Points on a hilly landscape, in no order, each with its height.
A ball rolls from a point to the lowest of its 5 nearest points, and stops where none of them is lower. Distance is the straight distance between rows; heights are no part of it.
<808> h=66.4: [-2 9 -7 -2 17 -13 6 6 4 -11 -34 -10 -23 17 -18 14 25 -17 -2 16 29 50 9]
<616> h=54.2: [8 -1 14 2 -42 6 -5 24 11 3 58 12 -25 23 4 -43 24 6 -13 -30 -18 -59 -7]
<150> h=40.2: [-18 -11 16 -19 23 2 0 -11 54 -19 9 -25 38 -20 16 -19 -37 -4 -10 -6 -46 -36 -22]
<816> h=24.7: [-8 32 -33 -31 -33 -47 -19 50 -9 -14 -22 -8 -38 29 -10 -6 25 -6 3 -24 12 48 -10]
<484> h=52.7: [-10 -26 -3 3 58 22 32 -37 18 5 -5 -15 51 -24 30 28 -30 -9 -7 -14 -29 -42 -1]
<850> h=79.8: [-10 31 -25 -5 15 -25 -28 32 -37 -12 -26 10 -1 7 -1 -13 -4 33 14 26 29 71 11]
<253> h=80.7: [6 17 -18 25 -5 -5 -34 13 -36 2 -14 20 -4 2 -12 -1 -8 31 8 24 33 59 38]
<206> h=36.7: [-18 28 -25 -15 -16 -24 -34 60 -7 -17 -14 34 -38 14 -4 -25 21 27 6 -32 16 51 -7]
<180> h=93.5: [13 9 16 17 22 7 16 -23 -16 -8 -50 27 4 8 19 24 5 -28 19 17 49 46 47]
<46> h=51.1: [-8 -5 26 7 -5 0 -32 28 19 10 11 13 -38 2 -8 -35 18 16 -4 -19 -11 -6 -25]
<425> h=44.5: [13 10 -32 8 -48 -19 -17 36 -1 -6 14 3 -23 43 10 -5 44 12 -33 -13 23 18 19]
<212> h=51.7: [-9 14 7 -22 -9 -12 5 6 15 9 -20 -33 -19 19 -28 5 19 -38 -2 7 -2 7 -38]
<420> h=51.9: [-9 -36 14 14 3 41 -16 0 -6 -7 41 22 -5 -45 -8 0 -18 5 -41 18 -10 -77 9]
<245> h=59.4: [-4 22 -15 -10 0 0 74 -19 11 9 29 -9 18 42 -3 12 42 -43 6 -10 -4 -58 -10]
<446> h=33.3: [2 18 -23 -18 -40 -33 -26 48 6 5 -1 5 -47 29 4 -32 33 2 2 -30 14 24 -9]
<427> h=61.7: [-27 -25 41 1 7 11 -36 18 43 10 12 31 -4 -15 -2 -72 -3 -3 1 -17 -22 -28 -33]
<98> h=90.7: [14 19 -5 -3 16 -10 6 -9 -21 -1 -52 12 4 14 5 10 -15 -5 27 34 38 68 30]
<695> h=84.2: [5 24 -36 26 -31 3 -35 23 -40 -20 0 36 10 -7 -5 -1 -9 40 0 42 61 47 49]
<182> h=34.3: [17 7 13 19 33 18 24 -23 7 -1 -18 6 1 -9 13 49 31 -22 -15 10 30 1 15]
<870> h=82.4: [-17 42 -44 -19 13 -38 -17 42 -33 -23 -28 8 -2 30 -6 -16 -1 27 -4 15 46 68 7]
<767> h=82.8: [-2 21 -19 -22 12 -32 -13 18 -34 -14 -42 0 4 4 -9 -4 -18 26 36 23 28 73 10]
<499> h=15.2: [-5 -12 12 -1 36 3 11 -38 20 2 -19 -42 53 -37 27 8 -41 -3 1 -2 -44 -23 -15]
<580> h=83.9: [-5 14 -6 -8 6 -26 -26 25 -14 -16 -37 2 -20 11 -18 -5 -2 14 5 -4 13 66 -13]
<262> h=26.8: [30 -36 -5 8 -28 31 -2 -45 -30 14 -11 14 20 -29 -2 18 -22 3 44 13 -1 17 42]
<772> h=59.9: [18 -22 9 20 0 29 -12 -31 -27 10 1 8 -5 -33 -5 16 -20 23 -1 29 17 14 27]
<462> h=57.9: [2 -6 15 -12 12 -8 -15 -1 25 -1 -18 -17 -17 -11 -14 3 -6 13 -2 3 -16 23 -27]
<837> h=41.8: [-2 13 19 -18 -26 -24 19 8 15 -4 40 -14 -24 32 -4 -44 19 -17 15 -20 -31 -32 -20]
<482> h=43.9: [-16 9 12 -26 -11 -25 -16 29 18 0 -15 -8 -46 6 -20 -19 10 -1 3 -18 -14 13 -40]
<751> h=59.2: [1 -4 13 3 -1 -2 -30 19 0 -1 0 1 -37 -3 -18 -15 9 20 1 -15 -2 21 -13]
<38> h=63.6: [0 -10 12 3 -3 -2 -2 8 14 -6 20 -6 -31 19 -9 -8 14 15 -28 -4 -3 -2 -10]
<490> h=52.6: [-17 -20 -28 8 61 -1 38 -23 14 8 25 -2 82 -32 33 17 -33 -3 -20 -24 -32 -65 5]
<9> h=39.0: [-9 24 30 -37 -53 -36 -3 28 15 4 11 -13 -30 13 12 -50 6 -35 45 -31 -25 -18 -51]
<819> h=46.0: [6 10 0 -9 10 4 39 -18 24 0 1 -25 5 24 -9 27 34 -29 -11 4 5 -8 -16]
<11> h=76.9: [14 -10 16 9 21 7 18 -25 -1 2 -42 -13 10 -6 7 34 -5 -17 7 12 7 22 -1]
<167> h=29.3: [-13 6 18 -18 -34 -31 -17 39 17 6 5 5 -38 26 11 -52 14 -6 17 -41 -9 -17 -35]
<576> h=39.9: [2 -6 13 -7 15 5 29 -25 28 4 -13 -30 7 -8 -5 27 -2 -19 -12 6 -13 -6 -26]
<611> h=84.1: [17 3 -5 18 10 11 -1 -11 -24 4 -30 14 -8 4 -3 12 -6 9 21 35 37 48 48]
<491> h=42.3: [-12 8 17 -29 8 -7 26 -6 40 -5 43 -13 12 12 -14 -26 1 -10 -4 -19 -56 -45 -28]
<131> h=46.7: [-26 -22 -20 4 35 5 28 -14 4 -1 58 22 49 -8 -2 12 -16 9 -33 -9 -25 -75 -6]
<437> h=42.1: [-19 42 18 -25 -59 -32 16 15 -6 4 22 -43 -1 28 -10 -12 -10 -68 25 4 -26 -28 -38]
<648> h=50.3: [-9 -15 -17 14 50 19 39 -21 15 4 14 -1 51 -8 19 27 -7 -11 -28 -5 -14 -62 -5]
<661> h=54.3: [33 -15 0 29 -10 43 15 -39 -25 17 -17 33 31 -22 20 35 3 -22 32 14 25 -3 56]
<114> h=29.7: [-11 25 -18 -42 -45 -44 -16 39 -8 -13 -29 -17 -36 35 -22 -5 14 -27 9 -20 16 34 -29]
<832> h=68.0: [18 -34 12 18 10 34 8 -39 -13 16 -7 -10 32 -34 21 30 -27 5 2 6 -15 -25 18]
<60> h=65.2: [17 -34 1 27 5 44 8 -28 -12 4 13 11 17 -38 7 22 -11 6 -24 6 2 -51 24]
<68> h=70.8: [-1 -9 4 16 -11 10 -43 14 -22 5 2 18 -31 -15 -13 -12 3 33 -9 7 18 27 5]
<845> h=38.0: [-1 17 3 -33 -67 -40 -9 41 -2 1 -11 -8 -42 21 28 -31 22 -32 33 -45 -11 -4 -39]
<799> h=44.0: [2 18 -3 -20 -23 -7 38 -10 22 1 25 -32 -19 39 -5 -3 30 -28 7 -11 -16 -35 -29]
<742> h=53.2: [19 20 -13 4 -37 -26 11 12 10 -6 24 -18 -28 48 -2 1 47 -11 -22 -9 16 -8 7]
<27> h=76.4: [0 19 -23 6 -6 -7 -49 27 -34 -2 -6 34 -16 -13 -5 -19 -6 43 5 12 28 51 10]
<174> h=21.0: [-7 -8 23 -18 17 -3 14 -21 37 1 -17 -34 18 -15 -13 15 -21 -4 7 9 -24 -13 -29]
<211> h=42.4: [2 22 10 -33 -47 -36 15 25 7 4 6 -38 -37 41 -4 -20 16 -27 4 -30 -14 -15 -32]
<577> h=46.1: [-34 -5 -34 -8 45 0 35 -21 40 -2 30 -17 74 -10 4 9 -43 -7 -12 -23 -50 -58 2]
<51> h=56.7: [16 16 -10 3 -60 -25 1 22 2 2 44 -9 -38 49 26 -24 43 -6 -9 -21 0 -22 -2]
<783> h=40.0: [-13 7 13 -29 4 -6 33 -8 35 5 20 -33 -1 12 -18 3 16 -14 -3 -5 -27 -23 -38]
<868> h=62.5: [1 -8 31 -8 27 16 12 -26 15 4 -32 -34 11 -18 10 25 -15 -16 7 6 -19 5 -14]
<502> h=44.6: [-29 -25 -24 5 26 19 9 -2 9 -12 74 25 43 -19 -2 -6 -24 -3 -36 -3 -45 -86 19]
<495> h=80.2: [8 4 -16 21 -27 15 -36 5 -47 -5 -1 36 4 -19 -12 -14 -13 24 29 37 36 44 41]
<476> h=85.0: [18 -27 9 15 19 27 26 -40 -6 19 -26 2 29 -20 32 35 -13 -13 9 8 -9 -18 15]
<615> h=67.9: [0 -6 27 9 1 6 -37 9 2 2 -3 14 -25 -24 -11 -27 -19 23 4 -6 0 25 -15]
<341> h=50.1: [-1 -1 4 7 23 22 35 -25 -3 10 1 -7 7 -1 -3 30 18 -11 -20 6 -3 -32 -2]
<316> h=56.3: [-3 -36 0 18 33 30 7 -23 5 10 18 -5 30 -34 11 15 -27 10 -22 4 -21 -61 3]
<21> h=84.4: [-7 33 -53 1 -4 -28 -25 52 -27 -21 -6 18 8 28 14 -18 10 43 -29 14 58 57 22]
<299> h=79.1: [-3 16 4 5 -8 -2 -48 17 -39 3 -23 41 -16 -29 -12 -23 -18 38 38 10 7 52 -2]
<284> h=53.4: [5 -9 14 10 34 17 16 -29 7 10 10 -7 20 -6 1 19 -9 -1 -14 5 -19 -36 -8]
<710> h=64.0: [-1 -17 -15 32 54 21 33 -40 -3 9 6 18 74 -28 56 23 -23 -26 -3 -18 -18 -60 -6]
<254> h=48.7: [31 -25 14 -5 -2 20 14 -43 -6 14 -48 0 35 -21 18 23 -28 -1 55 5 -3 50 36]
<731> h=47.4: [13 17 -5 0 0 -9 18 8 7 -3 -19 -12 -21 35 -10 18 46 -24 -17 2 36 20 7]
<843> h=77.3: [18 -6 10 2 18 -3 5 -22 -23 6 -42 2 5 -2 -5 21 -14 2 30 18 17 58 26]
<585> h=68.4: [2 -19 9 19 -20 14 -24 22 -1 -4 38 7 -33 2 -14 -4 25 17 -33 0 4 -33 4]
<208> h=56.8: [5 -4 -5 24 3 18 -5 4 -7 6 1 4 -19 9 -11 17 17 24 -11 19 29 26 26]
<544> h=74.7: [16 -15 21 -2 8 11 -12 -29 -4 8 -26 -9 -1 -24 -4 10 -20 16 13 9 -11 26 3]
<542> h=25.0: [13 -31 25 12 7 22 -17 -18 -4 1 -1 -3 5 -35 1 -1 -33 20 -21 12 -20 -13 2]
<137> h=42.2: [-32 -15 -7 -18 39 11 2 -10 51 -17 45 -9 57 -20 6 -31 -31 -2 -10 -17 -62 -57 1]
<289> h=75.4: [11 -16 6 24 -43 32 -32 -7 -35 -4 21 25 -12 -34 -18 20 -11 21 1 33 34 -2 39]
<85> h=77.5: [6 -2 13 22 5 12 -13 -12 -10 6 -6 8 -14 -13 -17 6 -7 19 -8 11 17 32 15]
<329> h=46.4: [-22 4 -16 -17 26 0 67 -22 26 -3 37 -1 34 27 0 10 9 -36 -6 -18 -34 -54 -25]
<201> h=76.8: [9 -17 15 29 -25 16 -50 8 -27 4 2 28 -26 -40 -14 -12 -23 30 26 20 8 26 3]
<679> h=24.4: [11 4 -10 23 -2 4 3 10 -7 -2 1 1 -16 26 0 22 42 1 -35 7 36 11 27]

Where does a ball stop that starts at each point below?
<131> => <499>
<490> => <499>
<767> => <167>
<253> => <167>

Call two points neighbours if one is among the 5 nearest of the other. Go from one point of each pair to the other, from neighbour to neighbour, staying as low as possible. Name the highest point that can't be avoided.
<542> / <816> => <420>
<167> / <679> => <425>
<262> / <679> => <772>
<816> / <167> => <446>
<816> / <499> => <491>
